Points on a hilly landscape, in no order, each with its height.
From any point a ball rolls to the lowest of the 2 points nearest to it. It stops when none of these is lower. Distance is the straight distance between rows; heights are no part of it.
sab h=6.81: [ 81 158 123 143 130  98 125 124 168 126 176 176 160  98 120 136 121 121
  79  53 123 164 129 181 120 165 165 105 173 115 122 162 114 175 153 195
 150 167  59 127 113 146  90  92 145 164 124  45 164 189 147 152]
fenim h=3.28: [127 122 161 155 101 138  69  88 128 114 145 136  83 181  52  93  71 124
 153 104 159  94 144  87 135 113 116 137 107 135 158 145 115 163 113 104
 153  90 126 141 104  95 160 142 131 149 115 116 105  97 145  97]
roga h=3.06: [167 103 129 113 191 142 154 106 143 115  89 101 147 126 171 124 183 109
 148 179 132 166 137 119 124 140  87 153 157 159 101 110 161  97 137  96
 110 147 180 119 122 129  95 152  88 112 151 198 131  76 132 138]
Firu h=4.97: [136 118 129 159 159 131 123  82 144 136  99 140 134 128 102 126 155  86
 129 110 118 185  94 118 137 154 127  95 170 157 113  75 120 114 127 128
 143 157 122 106  50 122  89 132 101 115 155 167 130  76 145 137]
pogi h=1.77: [120 146 138  89  79 129 101 139 101 133 128 131 108 125 104 135  94 138
 140 121 123  69 113 110 136  83 173 136  85  99 140 138 109 136 126 110
 147  88 111 158 133 118 176 134 159 126 116 121 111 149 135 128]
mekig h=2.23: [109 147 145 135 114 123 105 125 139 121 151 146  96 145 105 118  96 124
 122 101 146 107 134 136 133 136 143 128 110 119 152 157 122 172 129 152
 170 119  84 138 131 121 133 112 138 150 116  77 144 145 144 123]
toben h=5.33: [ 76 168 119 108  61  99 131 133 109 140 181 193 154 112 152 156 132 129
 126 100 100  93  88 170 123 108 213 115 128  49 111  98  84 138 126 155
 143 133  84 127 146 127 133 100 173 135 129  71 139 189 113 138]
rudok h=3.96: [144 112 175 150  89 143  77  89 109 115 132 137  72 182  53 102  68 119
 163 119 151  83 142  64 132 109 107 166  95 148 157 133 108 145 102  82
 137  84 145 143  98  69 181 157 124 146 130 144  87  79 135  92]
dopim h=3.35: [109 132 117 127 138 126 187 160  96 103 122 147  97 158 179 122 167 123
 149 147 154 117 148 172 124 165 101 155 110  97 164 133 143 142 114 167
 126 156 116  92 194 115 123  89 119 112 120 123 138 138  67  99]
vude h=4.66: [162 129 118 106 178 140 141 139 156 128 108  78 137 119 167 123 138 137
 102 151 135 148 146 113 127 134  89 130 123 156 116 134 140 110 147 114
 111 125 158 137 141 148 109 151 107 134 119 152 129 118 146 137]
kom h=3.67: [135 131 124 116 162 131 184 128 128 120 110 138 126 134 175 127 177 115
 141 152 144 149 135 145 136 152 110 138 145 121 128 115 145 105 128 141
 131 158 137 105 137 117  96 106 101 106 139 155 150 117 109 129]
Temib h=3.69: [112 111 148 101 115 119 190 146  49 121 108 143 117 154 170 157 140 138
 189 209  86  96 105 140  96  95 159 174  97 103 129 101 150  95 105 110
 106 105 153 109 176 116 141 111 128  63 135 144 124 108  71 114]
rano h=6.80: [142 104 127 164 164 131  72 128 212 116 145  85 136 100  69  88 104 138
  98  72 149 151 165 122 147 152  97  85 159 165 148 205 137 169 166 141
 132 128 109 155 104 171 116 117 141 158  98  78 132 148 171 128]
fabo h=5.69: [ 65 175 116 102  51 100  91 131 106 124 192 189 155 112 121 146 110 118
 147  81 117  75  87 168 119  85 232 115 116  52 124 131  83 153 137 156
 150 116  71 147 147 111 160 108 187 144 132  62 116 203 130 137]
zuniv h=6.79: [125 113 115 152 105 131  53  92 147 151 129 122 140  84  24 102  86 143
 124  62 132 131 104 110 153 102 170  67 161 141 132 152 118 134 152  92
 127 108 121 166  55 153 148 139 172 128 125  77 140 134 179 142]
Vevum h=1.62: [124 115 133 126 131 138 165 155  65  95 117 152  86 185 169 124 148 129
 177 165 136  94 137 138 114 142 105 190  81 108 159 120 142 138 102 131
 117 121 139  85 197  93 145 110 118 107 130 143 107 119  60  79]
vide h=4.67: [143 110 150 166 121 159 188 154 119 110 141 191 106 174 164 124 178 112
 176 143 134 136 149 158 131 184  43 175 170 114 173 129 141 102  83 129
 125 196 117  71 126  71  79 111  75 128 159 203 131  95  70  99]
filim h=6.19: [129 138 117 111 169 128 124 176 173 116 147  89 130 108 165  99 122 133
  83 111 157 140 190 156 117 163  80 137 116 139 139 195 141 169 152 174
 133 141 111 131 187 154 108 117 130 173  98  88 145 160 148 135]
Dibi h=4.42: [120 134 138 182 122 124 135  90 127 149 121 170 111 145  92 124 130  86
 134  98 132 164 100 124 124 149 130  99 157 151 136  84 114 112 124 126
 152 142 109  97  51 111 100 125 103 128 150 148 130  89 131 124]
Dato h=5.51: [129 136 128 130 146 122 152  93 127 156 109 150 140 120 122 147 164  97
 131 124 103 167  75 128 131 128 154 106 151 136 100  68 128  98 136 109
 138 144 125 114  62 123  90 134 102  94 157 158 155  96 142 152]
leg h=6.37: [ 96 133  95 103 105 117 135 167 125 129 133 104 184  90 192 133 126 170
 104 164  98 119 142 151 110  83 161 117 112  80  99 128 147 115 142 146
  89 131 137 152 219 171 130 127 165 125 107 108 109 188 108 133]
pided h=5.42: [141  99 138 148 173 142 136  81 147 125  93 133 131 142 117 122 163  88
 137 125 129 181 116 111 133 171  86 127 169 159 117  92 130 116 121 123
 137 166 140 101  68 107  82 136  83 120 167 191 127  72 137 129]
lik h=2.58: [136 111 153 161 130 137  73 104 151 121 135 107 103 157  68  98  84 132
 122 103 153 120 141  97 137 131 103 114 122 145 152 155 132 154 135 120
 140 101 132 144  99 124 138 141 131 151 113 116 112 108 157 109]
botu h=2.84: [104 156 137 137 100 113 121 119 128 144 149 173 114 125 108 134 105 119
 110  87 125 125 105 143 128 139 169 112 131 111 136 125 107 147 130 152
 163 128  79 130 105 128 115 108 136 140 129  74 155 152 141 140]
ropur h=6.00: [ 58 165 124 100  68 104  76 116 127 130 173 181 169  99 102 144 100 133
 124  83 121  97  91 153 121  82 229 107 131  74 115 148  98 153 154 149
 152 114  99 157 122 129 151 118 186 145 136  61 115 198 149 154]
vug h=4.41: [128 134 145 145 127 143 119 156 112  76 158 139  63 180 146 109 134 115
 164 122 174 100 185 148 137 168  73 169  77 128 172 161 120 191 100 167
 157 140  96  95 187  91 164 104 111 182 118 110 116 130  93  78]
topid h=6.58: [125 121 136 152 165 127  94 135 186 108 162 106 123 129  96  98 105 131
  98  84 155 150 171 146 136 163  97 110 138 158 157 203 142 189 145 172
 152 133  94 139 131 151 109 103 131 168  99  71 141 149 161 119]
fuzol h=8.40: [121 141  95 116 143 129 122 190 181 116 116  77 154  79 169 109 113 149
  78 129 146 118 174 115 110 128 101 137 103 129 120 182 135 133 143 154
  92 139 132 153 221 176 113 144 150 161  97 111 126 185 143 148]
Tufoz h=2.22: [117 132 142 125  85 123 188 144  54 138 126 188 107 152 139 159 161 117
 201 169  90  97  75 135 112  97 174 155 115  92 139  71 108  93 100 111
 128  96 131  93 131 103 140 107 131  62 138 144 133 114  71 113]
Sas h=5.95: [133 122 142 150  85 139  65  82 111 164 117 118 125 119  25 109  75 136
 137  97 127 114  76  91 145  88 171  87 131 142 135 118 124 121 134  76
 126  80 146 157  52 128 157 152 158 111 132 119 117  95 170 133]
namo h=6.57: [ 76 163 119 129 118  92 117 112 159 138 173 179 172  99 128 147 119 130
  80  67 110 152 103 168 119 144 191 102 162  97  99 138 105 156 156 171
 143 154  87 135 107 143 101 105 154 147 134  57 149 187 154 161]
dogod h=7.52: [156 120 137 130 138 143  95 109 135 163 104  86 150 113  86 145 111 132
 112 137  98 138  71  97 136  98 145  94 128 161 102 115 133 106 142  83
 112 100 154 154  65 154 135 168 126 112 128 164 118  98 167 154]
popel h=7.75: [ 99 152 132  74  51 116  85 131  96 154 138 134 159 100  95 159  98 150
 141 118  97  73  92 110 133  51 209 116 105  94 112 111 111 117 130 101
 140  85 132 167 110 119 179 149 170 114 133 120 101 166 135 154]
Kolip h=5.89: [153  72 145 154 160 133 114  81 141 119 104 127 104 149  90 111 130  91
 133 117 132 175 144  98 146 186  57 126 162 193 125 112 120 120 108 129
 136 164 138 103  62  99 113 147  82 135 162 188 109  62 130 118]
Dom h=4.27: [143 122 115 107 193 133 146 121 156 134 103  89 152 106 156 123 163 128
  94 138 115 175 131 130 126 149 116 112 150 156 106 119 143 126 158 124
 121 148 148 136 116 156  84 148 103 126 126 148 140 106 157 149]
Viri h=2.48: [157  92 145 138 147 148 139 131 103 108 116 150  84 172 143 132 140 114
 162 152 142 116 154  95 140 156  65 186 119 149 142 116 134 105  94 115
 136 130 162  89 127  66 145 132 100 133 155 187 109 104  99 100]
nesu h=6.99: [139 105 124 164 150 136  65 132 198 129 125  77 138  97  54  98 100 146
 103  76 150 135 144 101 138 130 100  87 145 166 141 188 134 153 168 121
 115 112 125 170 106 179 127 141 145 144 104  97 118 145 169 138]
mal h=6.75: [173  92 153 151 160 146  97  87 130 135 101  96 125 146  92 133 117 105
 123 146 114 143 110  83 130 126  94 125 132 181 103 106 128 101 121  86
 111 111 176 125  60 116 142 175 107 133 143 190 101  62 154 123]
rulu h=7.08: [113 144 128 133 160 110 128 133 164 122 143 139 128 122 131 117 128 123
  86  84 142 162 146 160 130 176 121 106 148 145 128 160 130 167 148 178
 161 151  86 120 126 141  95  98 111 146 119  78 157 150 150 141]
Bas h=6.69: [118 141  95  99 148 118 146 159 168 128 136 107 174  75 188 120 138 160
  64 126 124 144 161 153 116 131 135 122 144 114  97 159 142 140 156 157
 109 149 123 139 181 163 104 131 148 152 107  99 137 184 151 155]
Salaf h=0.56: [144 121 135 125 138 148 135 150  86  91 127 130  75 183 161 120 132 130
 167 147 148  91 161 120 125 150  97 182  82 116 161 133 126 146 105 133
 131 112 139  93 183  92 165 111 119 138 118 144 102 122  86  77]
Namuf h=6.98: [ 95 151 120 143 154 100 133 136 176 119 155 155 154 100 129 126 141 114
  74  57 133 184 148 185 125 186 137 101 174 137 123 162 121 180 152 196
 155 180  63 125 118 152  78  89 119 155 124  59 169 172 146 149]
sori h=5.72: [134 131 107 112 179 131 156 160 147  99 133 102 113 130 190  92 161 130
 106 134 176 150 189 162 134 178  64 143 123 133 149 162 150 151 136 171
 130 160 131 108 194 127 100 105 103 149 113 125 144 133 116 121]
famed h=2.60: [111 140 128  69  65 121 115 150  75 127 135 130 125 129 120 145  99 139
 158 131 102  51 112 119 120  68 192 147  76  80 140 125  99 137 103 105
 127  81 103 150 162 118 200 128 164 107 111 133  83 153 109 113]
lig h=1.13: [134 156 148 127  64 131 139 112  79 151 131 171 101 144 112 157 117 102
 178 137 103 101  66 105 129  88 188 136 105 115 131  71  95  95 106  91
 143  86 133 108  84  85 156 119 137  95 134 138 134 110 122 133]
pidez h=6.40: [123 123 123 150  77 131  49  78 114 155 127 133 128 105   4  95  73 137
 144  67 140 108  96  92 153  89 180  85 149 134 149 133 112 141 137  79
 132  84 128 163  65 130 156 137 172 115 132  83 131 116 179 125]
dekag h=2.33: [108 159 130 153 134 127 143 139 135 118 141 163  97 153 140 121 146 111
 129  99 158 133 148 165 137 163 102 132 124 121 149 130 122 152 127 175
 166 153  88  98 130 110 103  96  96 151 131 108 157 134 109 121]
Zegur h=3.43: [106 151 108 124 131 122 162 178 112  90 152 146 100 140 173 119 167 116
 134 112 165 114 173 199 127 180  88 148  97 100 173 158 132 194 117 202
 147 173  74  93 215 122 125  80 120 158 108  75 159 169  87 103]
Vibi h=0.97: [125 140 145 108 105 135  95 127 126 139 132 122 112 133  99 130  93 140
 122 115 132  96 115 108 136 100 148 126  96 116 140 145 123 142 139 116
 143  95 119 159 116 130 151 137 146 132 118 112 120 143 154 135]
Lizul h=5.39: [151 110 156 165 103 143  78  76 119 146 118 117 110 150  41 114  83 127
 135 112 132 119  91  81 140 107 141 101 131 154 131 114 124 113 118  84
 124  85 153 140  54 106 156 152 140 122 133 143 106  70 160 115]
ton h=8.02: [123 120 119 122 138 122  92 125 167 147 124 104 167  82  93 135 102 149
  74  97 112 145 112 122 128 123 144  90 149 140 106 163 132 143 166 122
 117 126 126 158  97 178 120 146 149 130 121 109 121 156 167 162]
sodum h=7.43: [148 113 126 178 128 125  98  74 143 149 113 129 129 116  67 116 118 106
 119  88 125 175  78 114 149 141 168  58 173 161 115  95 105 108 129 101
 141 128 116 137  30 130 126 131 136 123 146 117 132  75 172 144]
Vep h=3.33: [110 148 131 177 105 108 112 106 142 142 155 171 117 126  82 115 102 112
 110  67 132 155 109 144 128 147 168  87 158 134 148 122 108 148 133 143
 162 134  73 127  77 138 105 103 134 139 131  71 159 134 144 134]
ramet h=4.18: [144 118 114  95 146 122 181 132 123 133 104  97 158  95 189 149 157 152
 132 197  92 148 139 130 110  98 140 129 142 129  94 111 153  80 128 112
  94 134 160 145 161 161 128 140 118  97 120 158 144 120 113 144]
vonag h=6.42: [157 136 140 115 116 132 135 102  99 166 115 122 137 125 117 168 130 119
 153 161  89 121  75 103 135  85 169 126 117 137  97  79 124  87 120  76
 127  94 169 122  70 110 146 152 126  89 138 164 139  93 144 148]
daz h=7.81: [121 132 126 150 103 115  96  85 129 165 133 146 138 104  64 130  95 127
 109  91 109 154  64 120 139 126 189  71 153 137 116 105 112 115 138 102
 136 119 110 142  50 139 128 127 146 107 140 103 139 113 165 156]
fubud h=7.10: [130 105 116 157 129 132  58 112 173 141 126  98 147  79  34 105  95 147
 110  58 136 130 128 108 152 110 138  75 159 157 131 175 130 146 166 102
 121 116 127 174  74 169 144 141 161 131 117  85 135 148 176 145]
gimas h=7.47: [118 148 119  85  75 120 101 125 109 169 131 121 180  96 114 172 114 150
 122 145  85 101  90 110 137  61 194 112 119 104  94 100 119 106 128  96
 127  98 149 156 102 133 155 159 158 102 138 137 122 159 140 164]
puno h=3.10: [146 135 129 120 153 130 160 121 117 128 113 139 114 145 153 141 154 115
 142 143 132 133 119 129 140 135 121 139 126 123 127 104 133 107 127 127
 139 127 142 105 120 108 122 115 113 113 135 147 144 119 120 126]
mus h=4.77: [157 118 118 104 144 139 160 145 103 121 112 102 123 134 170 135 134 147
 140 173 119 113 140 117 126 113 119 150 102 121 133 121 139 101 119 118
 103 110 158 124 169 141 144 127 127 111 112 150 126 125 108 113]
tivob h=2.35: [177  99 129 125 186 148 143 125 139 107 101  89 125 139 173 114 159 120
 136 173 142 148 170 105 123 144  53 168 135 171 117 121 153  91 125 105
 102 141 186 112 146 124 115 156  92 136 139 197 116  97 119 115]
res h=6.94: [125 137 102 101 117 122 124 133 138 169 125  93 208  74 154 163 138 159
 106 166  79 143 107 115 120  67 171 103 149 119  63 107 134  97 145  99
 100 118 155 168 124 158 126 167 143 105 141 145 128 161 142 175]
Gafim h=4.70: [ 75 142 107 104 100  87 198 150  97 124 150 169 153 115 190 149 168 148
 123 146 106 122 109 200 102 126 177 125 140  57 109  89 136 126 121 176
 119 161 107 120 186 141 115  85 154 104 135  83 136 173  74 124]
gezi h=5.94: [142 135 115  97 126 138 129 149 137 149 111  91 150 101 141 149 117 150
 108 154 116 113 127 100 131  93 129 122 106 131 112 133 127 108 140 107
 110 109 146 156 147 156 136 155 140 124 114 144 126 150 142 142]
Ronev h=3.98: [153  96 143 156 134 152 176 134 114 106 119 173 107 169 156 127 177 108
 183 168 137 129 133 125 131 167  61 183 161 121 147 119 145  84  84 119
 126 164 141  78 129  72 107 117  85 105 170 206 127  90  85 105]
mipil h=3.90: [117 152 132 189  92 110 129  93 123 161 136 183 115 133  84 120 121  95
 124  69 135 171  95 144 120 139 163  79 165 145 148  84 101 123 130 122
 160 133  86 110  44 132 100 110 115 135 146 108 146 102 135 122]
ked h=6.70: [143  99 120 203 113 117 106  72 152 140 131 157 112 144  60  96 126  96
 138  73 165 174 148 107 149 169  94  74 189 185 144 108  92 133 100 124
 152 155  94 114  36 111 106 135 109 155 154 126 132  59 139 113]
Ruz h=6.54: [109 134  89  98 132 115 159 157 154 128 136 104 186  80 207 130 145 165
  84 156 106 146 151 157 113 108 156 115 142  95  85 136 150 115 147 151
  96 151 137 145 200 170 110 125 150 136 107 104 130 181 131 148]
sek h=3.64: [168 109 118 109 172 135 173 122 127 121  93  92 147 111 186 134 176 128
 152 197 117 156 133 118 119 114 107 138 147 151 105 115 158  78 136  93
  98 136 180 135 139 155 115 147 101 102 138 189 138  91 125 141]
Pur h=6.32: [ 64 169 115 120  96 100  92 113 150 142 178 186 185  97 117 157 106 136
  96  83 108 133  91 159 120 111 217  98 151  76 100 144 104 150 160 159
 141 135  97 141 107 138 120 108 178 143 133  60 135 200 153 173]
pozet h=7.18: [124 138 114  98 108 124 103 123 131 180 119  95 198  81 114 174 120 150
 105 152  78 129  81 113 133  65 175 102 138 124  71 105 125 101 141  86
 110 107 155 164  90 152 136 175 144  99 142 152 132 142 148 175]
gek h=8.30: [120 146  95 116 140 126 116 174 184 133 104  80 170  74 141 131 111 155
  74 129 133 128 154 102 115 112 116 124 119 142  93 171 137 128 152 134
  88 127 137 170 180 178 111 161 143 151 114 121 118 186 154 166]
bor h=3.89: [ 96 130 121 112 122 111 201 156  82 116 121 156 112 148 175 140 162 127
 152 159 130 115 124 178 114 140 135 155 113  84 147 110 143 124 110 159
 116 148 116 101 187 124 119  90 132  93 128 118 143 140  66 106]
buno h=3.93: [117 147 117 131 134 135 140 171 106  74 156 132  79 168 164 114 149 116
 155 121 178 108 188 176 133 179  80 159  83 113 181 154 129 192 105 188
 150 161  91  87 213 110 146  89 112 166 110 100 136 148  82  85]
kega h=2.27: [136 118 158 150 141 137  75 121 159 107 152 103  95 167  86  99  89 135
 122 110 166 111 171 103 132 135  75 140 106 147 158 179 132 171 130 139
 145 102 127 144 130 127 142 136 120 172 109 107 109 117 149  99]
rilir h=3.70: [150 112 125 110 188 137 151  94 145 134  89 106 152 114 150 130 184 106
 131 156 117 179 116 125 127 143 115 126 163 148  99  94 151 110 145 107
 122 152 157 122  93 140  81 142  92 104 152 182 143  79 148 148]
fedok h=7.15: [167 108 133 137 177 147 101 102 141 148  91  83 151 120 110 138 142 117
 112 146 103 159  93  98 132 122 117 110 143 172  90 101 135 107 141  83
 111 118 167 140  69 147 122 168 108 120 135 183 114  69 162 145]
muvi h=1.85: [141 129 140 131 142 134  95 131 157 134 120  96 120 130  96 121  91 142
  96 113 138 120 131 109 132 123 112 117 110 139 136 161 134 142 152 123
 133 109 132 156 114 154 133 142 130 142 114 119 116 133 162 135]
rukan h=4.94: [118 140 149 163 101 139 126 148 103  95 148 181  56 186 129 117 131 105
 180 114 166  98 171 136 141 161  82 174  95 134 172 137 107 161  91 155
 163 138 101  87 150  70 151 109 102 169 135 135 115 114  81  87]
Fel h=6.31: [175  68 155 145 175 141 104  88 133 121 104 109 104 148  92 119 122 104
 120 136 127 152 146  84 134 160  51 147 139 193 119 119 131 111 114 102
 122 137 169 119  72 102 136 167  92 139 156 197  98  62 134 117]
Vafu h=5.27: [174 123 139 134 151 153 105 135 147 137  96  67 131 135 125 144 113 133
 126 160 132 115 118  69 123 106  90 139 102 167 114 124 130  96 128  85
  97  96 179 154 121 142 138 169 115 136 127 182 111 113 143 133]
nafev h=1.56: [136 111 165 147 124 139  83 119 138  93 161 124  71 189  92  98  86 126
 148 120 174  95 187  97 141 143  67 168  90 154 162 173 116 179 104 133
 152 112 120 137 142  93 161 140 111 181 117 122  98 101 124  84]
ganez h=1.58: [126 144 146 140 133 129 122 129 129 113 141 141  87 163 126 121 116 113
 134 112 156 109 149 135 139 151 111 140 100 127 151 140 123 156 122 159
 167 121 108 117 133 108 135 108 122 156 121 104 138 127 127 112]
Lavid h=6.30: [154  75 139 181 138 123  99  73 145 121 125 136  95 158  62  96 112 106
 130  97 154 165 162  91 154 181  67 106 165 197 139 130 109 135  99 128
 144 152 123 115  58 101 125 143 101 149 147 151 119  60 134 108]
Vomi h=5.99: [120 138 104 103 167 119 159 178 149 104 149 104 129 110 194 104 153 132
  88 121 162 141 194 177 122 177  83 138 122 123 146 180 144 173 135 186
 137 167 106 111 215 136 113 100 127 162  98  78 161 161 124 129]
gelik h=2.89: [104 166 124 145 135 125 152 165 133 107 153 158  99 146 154 124 156 108
 132  92 170 127 167 190 137 172  90 135 117 118 165 146 125 176 126 195
 167 170  73  93 165 117 103  86 107 165 119  87 165 153 104 109]
mub h=3.02: [103 128 144 109  97 122 193 152  49 122 121 170 102 162 159 155 150 123
 191 175  91  91  96 148 104 106 166 174  97  90 144  92 129 113 100 123
 116 110 123 101 169 103 136 104 130  71 132 133 125 120  62 105]
fofo h=5.45: [147 123 111 114 167 141 158 155 129  98 125 101 108 145 190 106 146 133
 124 153 161 132 176 145 130 159  70 157 109 131 145 146 148 126 129 151
 118 141 149 108 193 127 125 107 110 135 110 137 131 126 103 105]
Vupef h=6.06: [144 128 128 106 138 118 151  93 112 170 113 128 161 103 131 165 161 114
 141 161  79 148  72 125 132  99 174 116 151 134  78  68 131  90 126  83
 124 126 145 127  64 130 118 148 112  79 147 161 157  95 147 169]
Ganip h=3.32: [142 113 139 152 140 145 160 120 105 119 117 167 102 160 147 135 162 104
 174 150 137 130 126 112 137 145  82 170 140 132 138 100 132  93  97 123
 136 139 147  79 110  68 117 118  95 114 161 189 125  98  99 110]
deva h=8.61: [113 118  97 101 151 119 176 179 133  96 120  89 126 104 213  98 139 153
  93 164 127 134 181 164 102 143  93 145 109 114 137 156 157 125 131 170
  87 155 142 133 242 167 117 118 135 136  82 113 142 148  98 112]
Kur h=5.60: [167 132 124 115 126 149 115 147 129 153  95  72 147 120 133 152 117 144
 133 174 117 108 111  76 128  77 117 132 101 150 110 118 125  90 126  82
  94  92 170 158 134 153 148 168 125 115 124 173 121 127 142 140]
madad h=2.65: [111 121 126 146 134 134 179 166  82  89 122 161  90 184 172 118 168 125
 177 162 157 109 144 173 116 169  84 183 100  98 176 131 152 140 104 156
 114 161 128  79 202  94 114  96 106 108 133 148 119 124  46  84]
fanat h=7.82: [139 123 124 120 144 130  92 124 151 158 111  91 161  88  93 143 111 148
  84 120 103 146  89 111 131 112 146  89 140 149 100 136 130 120 156 103
 113 120 136 164  80 169 124 160 132 118 127 134 120 135 168 161]
mup h=5.15: [137 110 115 104 154 133 177 158 106 101 113  99 112 141 194 115 141 147
 134 175 134 125 159 146 115 137  94 162 101 121 147 137 151 108 125 143
  97 129 159 118 205 142 134 115 125 114 105 140 129 124  88 102]
vifem h=4.36: [ 82 125 118  97 113  92 204 149  86 112 133 150 140 128 195 147 154 145
 127 171 106 116 128 189  97 127 160 146 119  73 118 107 153 134 120 166
 107 154 118 122 206 137 123  97 148  97 124  98 132 159  71 118]
ligi h=6.86: [119 143 114 101 160 114 139 143 169 129 135 119 150  96 158 127 132 140
  69 105 125 150 151 154 123 157 134 121 141 124 110 160 138 155 158 165
 135 147 108 130 142 152 101 120 130 147 116  89 148 167 158 151]
Moti h=4.32: [143 117 130  97 127 131 173 130  77 133 111 121 124 136 165 157 137 146
 159 191  92 114 121 126 119  93 153 155 110 108 122 103 139  93 113 109
 102 108 159 117 156 135 152 121 133  81 118 148 127 123  96 118]
vaz h=8.51: [132 130 104 103 144 134 147 179 141 108 122  86 127 110 191 109 121 152
  94 147 138 111 177 131 114 136  91 142 101 115 140 162 140 134 136 154
 100 138 131 136 220 165 129 128 140 153  89 110 137 162 121 123]
surub h=8.19: [116 134 114 122 133 127  96 158 175 141 116  88 168  76 102 134 104 155
  75 108 126 124 130 102 114 105 129 110 123 149 103 174 136 137 162 129
 103 114 134 176 143 181 115 155 149 144 123 114 111 185 158 168]
mutu h=6.01: [161 132 139 106 124 142 127 126 104 152 112 103 135 126 132 160 127 137
 144 170 102 109 102  97 138  86 147 131 108 133 111 101 127  92 120  84
 119  96 169 132 105 126 153 150 132 105 124 163 132 114 140 139]
fefut h=7.09: [148  98 119 200 117 131 103  62 148 148 122 143 119 132  55 105 121  95
 126  91 148 170 111 100 152 151 135  63 184 173 127  89  99 109 110 100
 143 134 117 124  28 111 126 140 131 138 156 127 128  50 160 127]
befu h=4.49: [116 116 109  93 133 114 187 142 116 126 120 102 168  92 199 145 149 157
 119 197  87 146 136 163  99  98 152 129 145 111  91 106 160  81 127 138
  92 146 150 145 185 166 128 120 132  98 118 135 129 140 101 140]
gelin h=8.04: [ 84 148 131  91  53 111  64 106 106 161 142 146 167  89  57 147  83 145
 120  96 102 106  76 114 133  63 218 101 126 110 102 121 118 127 147 101
 134  89 130 173  79 132 161 154 175 111 142 100 113 160 152 170]
Gafi h=4.21: [125 139 127 132 154 139 194 147 144 110 117 152 127 143 175 120 192 110
 150 140 160 158 143 171 138 176  83 139 163 108 150 120 146 115 120 155
 134 186 116  97 140 106  70  98  86 111 146 166 150 115  97 125]
Sivi h=8.12: [ 92 137 131 126  75 108  74  88 120 161 145 157 153  90  48 132  78 137
 113  80 110 132  77 121 131 100 208  84 152 117 117 134 113 129 147 107
 132 108 110 162  67 139 146 135 173 117 138  81 131 146 166 153]
Ketef h=5.00: [ 82 157 110 110  87  91 164 141 106 136 171 182 160 117 176 157 160 143
 126 124  97 114  97 185 118 115 196 116 140  48 100  83 111 124 122 162
 131 148 102 122 167 136 121  95 162 115 135  78 136 183  90 133]
vav h=4.72: [149  97 165 164  91 147  72  68 110 132 120 127  89 169  23 101  65 123
 151 110 140 101 122  59 138 110 118 130 125 159 149 120 108 132  97  68
 120  83 159 144  62  87 172 163 137 131 134 143  92  63 150 102]
liges h=0.98: [139 142 147 130  61 134 158 127  56 140 128 177 100 153 120 158 143 105
 205 156  87  96  64 103 120  86 185 152 113 107 135  55 101  84 101  85
 138  79 142  90 102  81 154 115 127  77 130 152 127  99  96 117]
dizal h=6.18: [122 134 105  93 104 128 128 157 127 140 120  99 171  97 160 145 120 163
 107 158 106 107 140 114 120  80 152 128 105 101 105 129 130 115 131 125
 104 111 137 154 188 161 145 141 153 124 111 125 116 176 123 142]
Mavi h=4.71: [132 127 134 156 139 147 194 157 123  97 128 161 117 168 179 119 190 114
 166 157 156 142 145 176 130 181  65 158 161 101 167 129 149 112  98 151
 117 191 117  82 157  98  79  91  88 110 149 179 136 110  67 110]
kuvu h=1.61: [172  87 142 132 173 150 141 123 122 108 104 118 110 155 155 124 148 113
 148 159 142 134 167  99 129 159  51 182 131 165 129 121 152  94 107 112
 125 141 176  93 126  84 128 144  93 132 154 200 112  97 110 105]
Nozef h=4.96: [176 126 129 133 171 148 117 144 159 126 104  68 123 136 145 121 120 132
 109 154 144 130 143  88 123 129  71 139 107 169 120 137 134 107 141 106
 103 109 173 143 143 151 123 162 110 148 122 169 108 112 148 128]
Mulum h=2.26: [139 147 142 127 114 130 148 120 100 140 122 153 103 141 130 150 132 111
 157 140 117 113  92 114 139 110 156 138 109 119 129  89 114  99 116 111
 140 107 136 108 101  95 141 120 127 110 131 143 138 119 124 128]
Depi h=0.67: [148 113 154 135 133 148 106 137 119  95 140 119  72 180 135 112 108 124
 147 134 161 100 175 105 136 143  76 174  86 138 156 149 122 149 112 129
 146 113 138 114 151  92 172 133 113 168 122 141  94 113 113  91]
dogo h=3.31: [109 145 120  80  85 114 130 156  69 106 144 142 105 148 129 129  99 134
 156 124 116  44 119 140 105  93 180 160  61  71 154 142 102 171 108 123
 129  98  73 134 192 105 202 113 160 116 101 120  84 162  99  89]
ziral h=6.72: [121 135  92  99 133 117 149 147 158 149 127  91 199  71 183 144 142 161
  94 165  92 153 135 131 118  87 155 106 154 115  68 123 144 100 147 119
  91 138 147 162 163 172 111 156 139 121 125 130 132 166 139 159]
feval h=6.38: [141 136 139 131 168 135 102 149 172 114 142  92 111 135 133 103 110 133
  94 112 161 137 173 130 128 159  77 129 113 153 145 187 140 171 151 157
 144 124 117 133 151 149 113 120 120 171 106 102 126 134 151 125]

For each start below, name the point where the ball stops.
Vupef -> ganez
fanat -> Kolip
fabo -> Salaf
Vafu -> roga
gelin -> roga
rulu -> roga
Vomi -> liges
daz -> Kolip
deva -> liges
vug -> ganez

For each start below, name every point that the ball comes to, in order.
vaz -> fuzol gek surub ton fanat dogod fedok mal Fel Kolip
Mavi -> Gafi kom puno Mulum lig liges
Namuf -> sab namo Pur ropur fabo toben Ketef Gafim vifem bor dopim madad Vevum Salaf
